A landscape with many valleys, sampled at points; each row gives a point and its height.
A ball rolls from a point to whichever of its 2 nearest points has the largest drop for the distance, and stops where none of them is lower. Distance is the straight distance between rows; heights are no part of it.
guse: 23  0  -41  42  0  -14  15  1  -46  -2  19  11  12  -18  10  37  12  18  13  -26  0  (h 514)
Vapu: 27  7  -38  -46  4  8  20  9  0  15  5  26  61  -21  -19  -6  42  -28  -9  -16  -34  (h 572)
Pozi: 15  -73  16  13  20  -8  0  -5  36  24  -38  21  0  -48  -8  51  -3  -14  17  -12  25  (h 490)
burum: 16  27  -17  -32  -11  -23  -4  -2  43  -20  5  20  6  -11  17  -22  31  -38  21  7  -43  (h 523)
nog: 4  -16  34  7  23  -59  -42  -6  35  9  7  33  -10  3  9  -10  2  -57  11  -8  23  (h 627)
sulon: 2  -41  14  -17  -19  -32  4  -17  28  -36  2  33  2  -6  2  6  20  11  9  -2  -2  (h 643)
lom: 16  49  -15  -7  7  41  19  16  -31  33  1  -35  14  14  3  7  6  15  -11  -40  -21  (h 720)
Zuda: 31  32  -26  -38  -30  -49  33  -20  43  4  3  35  -1  -7  -1  0  7  -31  -11  -37  5  (h 340)
topa: -5  -38  14  -20  10  -21  -11  20  46  49  -11  14  31  -24  -28  -5  -18  -56  14  42  30  (h 313)
lidur: -23  -7  -22  24  -4  20  33  -6  -52  24  26  4  39  4  0  9  -2  28  9  11  16  (h 323)
romus: -10  -81  19  0  -10  1  19  6  17  17  -24  26  20  -70  -17  41  4  -4  21  -6  24  (h 537)
zofe: 3  -9  43  -13  -7  -5  18  16  -18  10  0  23  46  -7  -57  -22  -17  -49  14  -10  9  (h 501)
Gan: -36  7  11  4  60  54  -22  14  -39  6  -21  -11  -35  42  -17  -17  -3  -11  13  39  -12  (h 424)
kif: -7  45  -29  -48  8  20  12  -15  2  28  -7  -19  -24  59  -20  12  -9  16  -34  -7  -4  (h 373)
fes: 25  1  11  14  -42  -13  7  -36  4  -49  -14  6  -51  -9  13  0  -19  24  -14  -27  11  (h 538)
viso: -6  -53  -36  35  8  -21  -7  10  4  14  -18  51  12  -64  -1  23  22  -49  19  31  3  (h 397)
bunuz: 11  37  -19  24  -8  -16  14  -16  -25  -1  11  20  8  46  -3  -17  4  -9  1  -11  20  (h 445)
Tebuv: 8  -41  -13  44  13  -29  -25  11  22  10  -11  35  -12  -18  9  14  21  -44  21  23  -9  (h 364)
vuzo: 12  24  -53  -17  -21  -14  -7  -10  22  3  1  -16  -7  30  12  1  16  27  -31  4  -3  (h 462)
nikun: 15  34  44  -32  -8  19  22  -8  -17  -17  -16  -7  1  32  -20  -18  -10  3  5  -46  -1  (h 608)
lazum: 1  31  -15  19  -7  17  13  -37  -23  -6  1  -5  -30  36  36  -7  14  33  -9  -33  -1  (h 531)
doko: -6  7  32  -27  32  13  -6  6  -30  -20  4  0  -5  32  -59  -10  3  -27  8  20  -10  (h 687)
sar: 16  12  -76  1  -3  -23  17  17  2  24  21  -9  -1  -39  5  58  8  23  -12  -22  13  (h 726)
tedul: -7  -9  38  -24  48  -12  -51  1  16  21  -13  -17  -24  36  -40  -6  -15  -30  5  40  24  (h 673)
Tori: 17  13  52  -26  -13  -10  21  -5  4  -23  -2  12  20  1  -19  -22  -1  -32  23  -45  -9  (h 591)
Gup: -10  29  -7  8  -19  38  23  -3  -12  7  2  -48  -24  4  33  -20  -35  36  -5  3  -8  (h 477)
Vogo: -7  -11  37  -28  34  0  -36  24  -6  9  -9  -1  5  22  -63  2  -7  -35  11  29  -3  (h 680)
vul: 5  28  6  -17  23  57  19  -7  -53  17  7  -8  27  31  -27  3  2  3  2  -18  -21  (h 707)
Govus: -12  9  9  -16  -3  -55  2  -11  24  -18  27  46  28  -22  -9  -31  6  -51  24  15  4  (h 257)
kimif: -9  -30  45  -3  3  23  12  10  -34  28  -7  22  58  -5  -52  -9  -7  -27  -6  -21  16  (h 470)
vup: -1  -4  30  -25  56  -50  -48  -17  37  44  6  14  16  -2  -12  1  -7  -60  4  -4  33  (h 647)
ber: 8  30  -40  -17  -17  6  24  -9  -4  17  11  -16  7  31  3  15  -5  31  -20  -7  1  (h 427)
direz: 41  18  -4  33  -10  10  20  14  -20  -5  -8  -13  7  -17  7  5  6  -4  16  -52  -23  (h 578)
vosik: 11  -47  -7  35  -25  -17  -32  1  18  -37  -6  -8  -35  -30  18  24  -4  14  -6  27  -17  (h 587)
lideg: 29  -6  -23  15  -11  -4  19  10  -15  -7  7  3  29  -27  5  15  14  0  18  -24  -18  (h 546)
nivu: -17  -28  9  -22  -15  -7  9  24  32  6  4  14  54  -34  -17  -19  11  -48  31  37  -28  (h 247)
Sefu: 3  29  -26  -10  16  34  31  15  -5  42  47  -46  0  -12  28  40  -6  50  -7  -20  -3  (h 347)
lim: 10  -41  27  8  20  2  -56  10  40  22  -24  -14  -11  24  15  6  31  -5  -2  11  3  (h 348)
pobu: -13  -22  0  -12  -2  3  -3  10  -20  6  1  18  51  11  -30  -8  10  2  7  17  4  (h 365)
gofes: -7  -45  7  -25  -24  -25  28  -18  10  -28  -4  49  26  -46  -9  4  20  6  14  -4  18  (h 612)
Mabu: 7  18  -36  -3  2  0  39  2  -4  13  36  -20  -28  -47  4  88  -22  55  -15  -32  29  (h 661)
nepev: -1  -58  -16  47  8  -11  -28  13  1  -15  2  2  -15  -26  7  50  6  18  15  19  -11  (h 571)
roru: 14  28  -12  -66  12  -20  5  -1  20  -9  9  20  32  2  -25  -23  19  -41  10  9  -30  (h 539)
zeri: -11  5  -47  -6  -7  -14  30  15  7  47  28  -13  -12  -27  3  73  -10  46  -25  -26  16  (h 700)
dagam: 22  43  5  -28  -22  11  34  -12  -11  10  -8  1  8  27  -11  -1  0  -3  2  -59  7  (h 563)
bap: -4  43  -34  6  -7  28  -3  0  13  -2  -11  -50  -46  -26  54  -11  16  59  -53  -11  -4  (h 494)
bive: 15  24  -36  55  -3  0  19  -6  -51  13  16  6  14  16  19  5  3  4  4  -23  13  (h 480)
Fazig: -9  21  13  13  2  -23  -22  -21  -12  -18  10  17  -1  56  -1  -30  -3  -5  -4  7  24  (h 417)
takeb: -42  52  -5  -9  14  52  17  -10  -15  -18  -36  -25  -41  12  22  -63  -36  19  -42  27  3  (h 757)
Duf: 28  -46  23  3  11  -11  -16  -4  64  27  -29  7  -10  -19  9  20  -2  -29  10  -4  21  (h 428)
bilif: 3  -14  0  -11  21  -4  -15  12  -8  6  9  33  62  3  -32  -11  30  -35  7  8  -16  (h 383)
Kalu: -6  -31  48  -3  14  18  -5  12  -3  44  -17  4  29  18  -39  10  -9  -19  7  2  20  (h 440)
sed: -27  51  -33  -7  13  35  7  13  19  31  -10  -45  -47  -6  55  -8  -9  56  -56  -12  2  (h 443)
mem: -10  -57  30  -6  -16  -2  16  8  11  1  -10  37  37  -38  -23  11  11  -4  17  -13  19  (h 575)
dolon: 6  -35  42  -9  5  -16  -14  4  27  7  -10  25  20  -5  -5  -4  19  -41  17  -12  -11  (h 444)
vebef: -7  -37  39  52  8  22  -3  24  -14  38  -6  -22  6  4  7  18  -12  2  20  -7  2  (h 622)
gos: 23  -4  -71  5  -31  -48  6  -19  26  -27  -2  18  -14  -26  4  19  8  1  -7  15  -14  (h 500)
lor: -4  -46  17  0  -2  0  -48  20  41  -9  -18  -16  -13  0  20  -10  26  0  2  22  -34  (h 324)
Sesi: -3  25  -2  16  -30  -13  6  10  -15  -5  5  -11  8  27  -17  -31  -34  -15  8  30  7  (h 550)
pagen: -14  -21  18  12  -19  24  -1  -4  -10  -8  11  -15  6  15  15  8  -4  50  6  10  -6  (h 530)
noziv: 3  7  -8  9  -4  26  32  -31  -25  1  15  -4  -6  10  28  34  3  48  1  -45  -1  (h 574)
Nel: -53  15  16  22  30  52  -22  7  -19  9  -28  -20  -31  34  13  -33  -19  8  -5  33  -4  (h 415)
tuti: -4  38  -43  4  6  22  13  9  7  37  27  -43  -38  1  41  23  -8  45  -23  -13  1  (h 389)
Musag: -3  50  -12  -26  -2  9  -17  -7  2  -25  -7  -19  -32  45  5  -36  5  15  -27  13  0  (h 319)
satas: 6  12  -34  13  11  10  42  -17  -25  -2  30  -14  -11  -29  20  65  -6  59  3  -37  15  (h 617)
fud: -17  2  -2  38  1  41  -5  -8  -15  -24  1  -30  -41  -25  66  -23  -6  54  -32  7  -2  (h 644)
pem: -14  23  22  3  -36  -5  4  -10  -5  -22  7  -16  -12  34  -10  -33  -54  3  -11  34  15  (h 535)
kulig: 10  21  -19  -24  -16  -49  21  -23  23  -16  15  54  21  -24  -1  -20  22  -39  12  -13  15  (h 203)
lop: -1  -30  13  48  -31  -3  -42  3  22  -16  -19  -25  -48  -17  26  -15  -13  16  -25  38  -1  (h 607)
pumi: -19  -22  27  -37  15  -18  -15  20  34  5  1  12  34  -10  -44  -16  -16  -64  22  40  -9  (h 279)
rola: -11  -22  8  14  -9  -49  1  -5  31  -2  1  57  6  -48  -6  -10  3  -61  21  18  14  (h 309)
fibit: 7  -16  22  53  7  17  -5  31  -24  0  -8  -24  1  -13  21  10  4  6  21  -29  -15  (h 609)
tados: -23  -34  35  52  11  34  20  3  -42  37  21  -11  6  -4  21  24  -25  22  17  -5  8  (h 633)
Mure: 35  5  -58  1  -1  -21  16  13  3  -16  9  -8  -3  -53  14  59  7  28  1  -23  -14  (h 725)
zesu: -5  -36  -58  21  -3  -34  -2  1  -17  -25  -6  43  15  -56  0  30  19  -12  19  27  -1  (h 431)
vemu: -1  -40  7  -18  -11  -6  -26  19  42  -14  -2  -4  22  -10  2  -3  26  -12  12  27  -42  (h 304)
rivan: 0  -5  29  14  -7  -56  -42  -6  39  -22  13  27  -30  0  18  -28  1  -38  6  3  6  (h 611)
Vevag: 9  33  14  -9  0  -50  -28  -5  18  -23  9  13  -6  18  2  -45  10  -41  8  -10  -9  (h 592)
reku: 14  28  -4  3  -15  -34  -16  24  8  -24  0  -6  1  17  -3  -50  -2  -49  20  8  -25  (h 579)
fisur: -36  -39  10  17  7  25  6  11  -37  29  12  3  47  16  -22  13  -6  20  6  30  18  (h 345)
bik: -25  -17  51  -1  15  38  -6  10  -12  8  -16  -25  6  38  -22  -5  -25  1  14  20  6  (h 416)
pur: 0  28  -31  -6  26  40  42  13  -35  56  46  -25  37  -2  16  31  -12  38  -8  -14  1  (h 321)
goz: 7  54  -17  -57  14  -5  -13  -21  11  -14  -1  -11  -25  45  -21  -16  9  3  -26  -1  -2  (h 307)
fil: -14  30  21  -9  -40  33  8  3  -3  -26  -7  -41  -23  21  1  -40  -46  17  -20  21  3  (h 512)
tas: 28  6  -44  21  -3  -5  -1  -2  -3  -35  13  -21  -37  -37  23  49  -6  40  -2  -13  -11  (h 697)
zedul: -29  22  32  -20  19  -26  -48  -26  -2  -32  15  0  -29  46  -7  -27  -10  0  -16  17  22  (h 390)
buz: -15  -22  -12  39  1  14  9  7  -28  -5  34  -11  8  -11  27  37  7  53  10  13  -6  (h 545)
devip: -1  11  18  20  -42  14  5  -30  -7  -39  -10  -17  -53  -5  33  -36  -14  34  -38  -2  17  (h 446)
melun: -1  15  41  -12  30  52  9  8  -49  5  -2  4  2  34  -59  -3  -7  -20  10  0  -11  (h 696)
tasef: -23  21  -17  6  12  51  26  -6  -40  16  8  -31  4  25  21  -15  -33  19  7  17  -26  (h 451)
pepem: -15  67  -17  -8  10  40  7  13  -6  -6  -43  -37  -28  6  16  -47  -6  18  -33  -2  -7  (h 745)
fiv: -7  -35  60  -29  -4  -8  -25  1  33  -6  -9  3  7  14  -22  -6  -8  -12  4  -2  13  (h 479)
dav: 25  12  -41  -13  -21  -29  -3  -11  34  -21  3  9  -7  3  22  -1  34  4  -5  -11  -20  (h 497)
panef: 28  8  25  -11  -21  0  37  0  -12  4  -6  25  46  -12  -23  -14  0  -30  15  -46  -5  (h 548)
zat: 25  -35  24  -19  31  -9  -36  2  59  41  -22  -9  7  13  -3  12  8  -24  6  13  20  (h 378)
zaz: 3  -32  -53  13  -29  -43  -2  -15  7  -37  8  44  -1  -26  1  9  8  2  -1  32  5  (h 463)
rabuf: 9  7  -1  32  -11  -13  -1  -39  -20  -27  5  24  -27  33  24  3  17  27  -4  -23  12  (h 491)
rel: 2  11  -34  -1  6  29  38  6  -60  40  29  -2  61  -22  -8  14  5  34  -9  -10  20  (h 295)
ruf: -35  18  29  20  -8  25  -16  -16  -9  -26  -20  -16  -42  13  34  -52  -11  21  -36  24  18  (h 398)
vad: 9  3  37  -38  75  -26  -58  -9  24  37  -7  -7  -9  26  -18  5  3  -36  1  5  28  (h 662)
rigal: 9  -29  -2  7  7  -16  -5  1  10  -2  7  51  38  -22  3  -9  49  -43  11  -10  -15  (h 408)
nipu: 17  15  -9  19  -29  -24  5  24  1  -4  -2  2  26  9  -16  -23  -20  -36  19  10  -13  (h 565)
peb: 4  12  -11  37  -2  18  2  1  -15  -31  8  -40  -50  -29  52  20  -9  53  -6  -10  -10  (h 666)
Pegaf: -27  8  42  12  2  17  -24  12  -15  -7  -20  -22  -23  36  -8  -28  -12  -6  1  13  4  (h 396)
gub: -15  -37  -24  53  15  -6  -11  15  -33  -13  28  3  2  -31  7  51  -3  34  19  21  6  (h 558)
rulos: 3  -37  23  12  -26  -34  -9  -30  20  -50  -9  25  -32  -20  1  17  -8  10  2  -11  5  (h 616)
gor: -15  -36  48  2  -24  -1  -7  -9  15  -10  -4  2  -4  21  -9  0  -13  19  4  6  13  (h 506)
puluf: -23  26  -6  -20  38  55  21  -6  -43  -8  -6  -18  -23  40  -19  -24  -16  8  6  34  -21  (h 435)
kisi: -30  32  34  -23  9  7  -39  -17  -2  -36  -3  -13  -40  32  -2  -48  -13  12  -31  32  9  (h 362)
gatir: -12  -27  22  32  -18  23  -22  13  2  -27  -18  -37  -41  -23  38  -21  -4  43  -26  17  -4  (h 624)
tik: 38  22  -6  -22  -23  -24  26  -23  18  -1  -9  21  0  7  0  9  13  -6  -4  -64  0  (h 475)
Zim: 26  37  -43  -57  6  -6  11  12  10  26  -10  6  35  17  -34  2  22  -30  -13  -11  -20  (h 556)
difal: 1  -35  -19  -22  -29  -19  6  17  29  -15  6  2  34  -32  7  -2  15  -8  17  33  -30  (h 281)
Likap: 1  61  -18  -22  17  43  10  19  -19  9  -30  -37  -24  29  -9  -17  -1  5  -9  -12  -17  (h 733)

Where does a ball stop that starts at each point below?
nepev => rel
Likap => Pegaf
rulos => goz
sulon => nivu
reku => Pegaf
Mure => rel
panef => Pegaf
zat => nivu
